The views of a scene show one set of named points, each view turned or mirrored, and shifted as a whole, with a little noise and some points left out.

Scene 1
View 1
q_120: [ 10   5  19   4  16  11   7  15  10 -13   3   5]
q_366: [ 15  26 -17   1   0   6   8   7   5  24  -3   1]
q_18: [ 18  21 -30   6  -6  11  17   7  -5  -6  -3 -20]
q_388: [-12  -7  10 -23  13 -18  10   4  17   4   6   2]
q_61: [ -6   1  12 -24  13 -14   3   5  16  17   5   6]
q_171: [ 11  13  -6 -18  -1   7   9   2 -18  -2 -10 -28]
q_857: [ -7   2 -11 -20   5 -17  11   2  16  18   3   2]
q_677: [  3   4 -11   2   4   2  18   9  10 -16   5  -3]
q_589: [ 17  14 -10  13   1  17  16  12   0 -18  -1 -10]
q_715: [ 9 10 21 -8 20  5  3 10 11  4  0  5]
q_245: [ 11   1  33   8  20  18   7  18  11 -29   5   8]
q_971: [ -5  -4  17 -12  15  -3  10   8   8 -10   5   0]
q_600: [  9  15 -20   2   1   1  14   6   7   5  -1  -5]
View 2
q_589: [ -7   2 -17   4  -8 -14 -19   0 -12   3  -4  -9]
q_171: [-23  -9 -24   0  -9   4 -25 -13   9  -7 -14  -6]
q_600: [-19 -15 -10  11  -3   4 -23   2  -7   0 -10 -19]
q_18: [-21  -1 -12   9 -17 -12 -32   0 -10   0   1 -26]
q_61: [-28 -33 -19   8  18  27 -12  -5  10  -3 -30   0]
q_120: [ -7 -12 -22   6  19  -1  -1  -1  -7   7 -17   7]
q_715: [-20 -19 -27   9  26   6  -2   1   2   6 -20   5]
q_971: [ -5 -11 -26   0  13   2  -2  -6  -6   1 -22  13]
q_857: [-27 -34  -9  11   4  29 -19  -4   4  -6 -24 -14]
q_245: [  7  -5 -29   0  20 -11   9  -3 -13   8 -20  22]
q_388: [-20 -33 -20   1   9  32  -9 -12   8  -5 -33   1]
q_677: [ -6 -14  -1  11 -12   4 -20   0 -18   3 -11 -19]
q_366: [-33 -15  -6  19  11   1 -28  12  -5   3  -5 -25]
View 3
q_600: [-7  8  2  7 -6  6 -2  9 -2  6 15 -4]
q_120: [  8   5   6   6   1 -10  -1   4 -30  11  -7   6]
q_61: [ -7 -33  -3  12  -8  -2  -9  -6 -23   6   6 -10]
q_971: [  2   2  12   4   2 -10 -12   0 -35   7  -7   8]
q_245: [ 18  13  13   2   7 -17  -5   4 -45   8 -21  15]
q_589: [ -3  30  13   5  -2  -4  -1  14 -10   5   8   7]
q_677: [-15  19   3   0   3  -1  -9   2 -15   0   3  -1]
q_388: [-19  -8   0   1   1   0 -17  -6 -25   0  -1  -6]
q_171: [-14   2  30  18 -18  -7  -9  18  -8   5  32   7]
q_857: [-18 -22  -8   7  -8   7 -11  -8  -8   4  11 -14]
q_715: [  9 -13   5  10  -6  -9  -3   3 -28  12  -1   3]
View 4
q_388: [-41 -22  -5   1   3 -12  -6 -12   1  14  -9  -5]
q_245: [-10  19 -13 -15  25 -28  -8 -12   9  33 -36  -8]
q_677: [-22  -6  -1 -20  22 -15  -4 -16  17  -6 -12 -19]
q_600: [-11  -2   9 -10  19 -15   4  -5  25  -5   4 -12]
q_61: [-37 -18  -2   7   2 -14  -5  -7   5  21   2  -5]
q_120: [-15   6  -6 -10  19 -23  -4 -11  14  23 -20  -9]
q_971: [-15   1 -13 -11  17 -22  -7 -11  12  21 -27  -9]
q_589: [  0  14   8 -24  35 -18   2  -8  34 -12  -3 -18]
q_18: [  3  -1   5 -18  23 -13   9   1  38 -26  -3 -12]
q_857: [-38 -23   5  -1   4 -10  -2 -10  10   1  11 -11]
q_366: [ -9   0  14  -3  19 -16   7   3  28   0  20  -9]
q_171: [  1 -16  -9  -1   2 -16   9  10  30 -14 -13   2]
q_715: [-17  -1  -7   2  13 -23  -3  -2  11  28  -9  -3]
View 5
q_600: [  1   4  -8  19  -4  21  32  -3   6  42   7 -13]
q_857: [-15   2  -4  -6 -12  15  24  -8  11  20   8 -17]
q_677: [  1   1  -4  25   7  28  40   0  11  22  -2 -14]
q_61: [-16 -14  -2  -4 -10   2  18  -8  10  10   7  -6]
q_366: [  0   4 -12  10 -11  16  26  -7   3  53  14  -5]
q_971: [  0 -21  -5  32   8  10  34   1   7   8  -2   1]
q_388: [-15 -15   0  -1  -6   7  21  -8  14   0   3 -12]
q_715: [-12 -29  -7  13  -5  -3  22  -4   9   5   6  -2]
q_589: [ 12  -4 -12  39   9  24  43   4   4  40   0 -12]
q_18: [ 12   6 -15  27   0  25  45   4   6  56   3 -28]
q_120: [ -2 -21  -5  33   6  14  30   0   4  19   0   8]
View 6
q_388: [ -2  33  28 -21 -12   2  -2 -15  -1  18   7 -19]
q_600: [  2  23  -1   1  17 -11  -8   9   5  24   3 -11]
q_120: [ -3  25  -7 -24  -7   6 -10  14  -4  13  17 -29]
q_61: [ -5  38  22 -24 -12  -6   2 -15  -6  17   4  -8]
q_589: [  4   8 -11   1  16  -2 -17  24   5  17  19 -28]
q_366: [ -3  28  -5  -5  22 -16  -3  14  -3  19   0   3]
q_18: [ 11   1  -9  25  43 -17 -18  26  15  27   8 -13]
q_171: [ -4  -6   9   3  10 -16 -16  -3   4  11  22  -2]
q_715: [-12  29  -3 -28  -7  -2  -7   4 -10   8  17 -18]
q_971: [ -1  19  -2 -23  -8   7 -10   8  -3  11  23 -33]
q_677: [  8  23   6  -2   7   3  -9  10   9  26   8 -34]
q_245: [ -6  23 -14 -28 -10  15 -16  19  -8   7  30 -47]
q_857: [  0  36  23 -11   3 -10   2 -10   3  26  -2  -8]

Which points are out of place in each view (at most two, in the order of its rows)? Write none if all are in place.
view 1: q_971
view 2: q_171, q_677
view 3: q_388
view 4: q_589
view 5: q_715
view 6: q_18
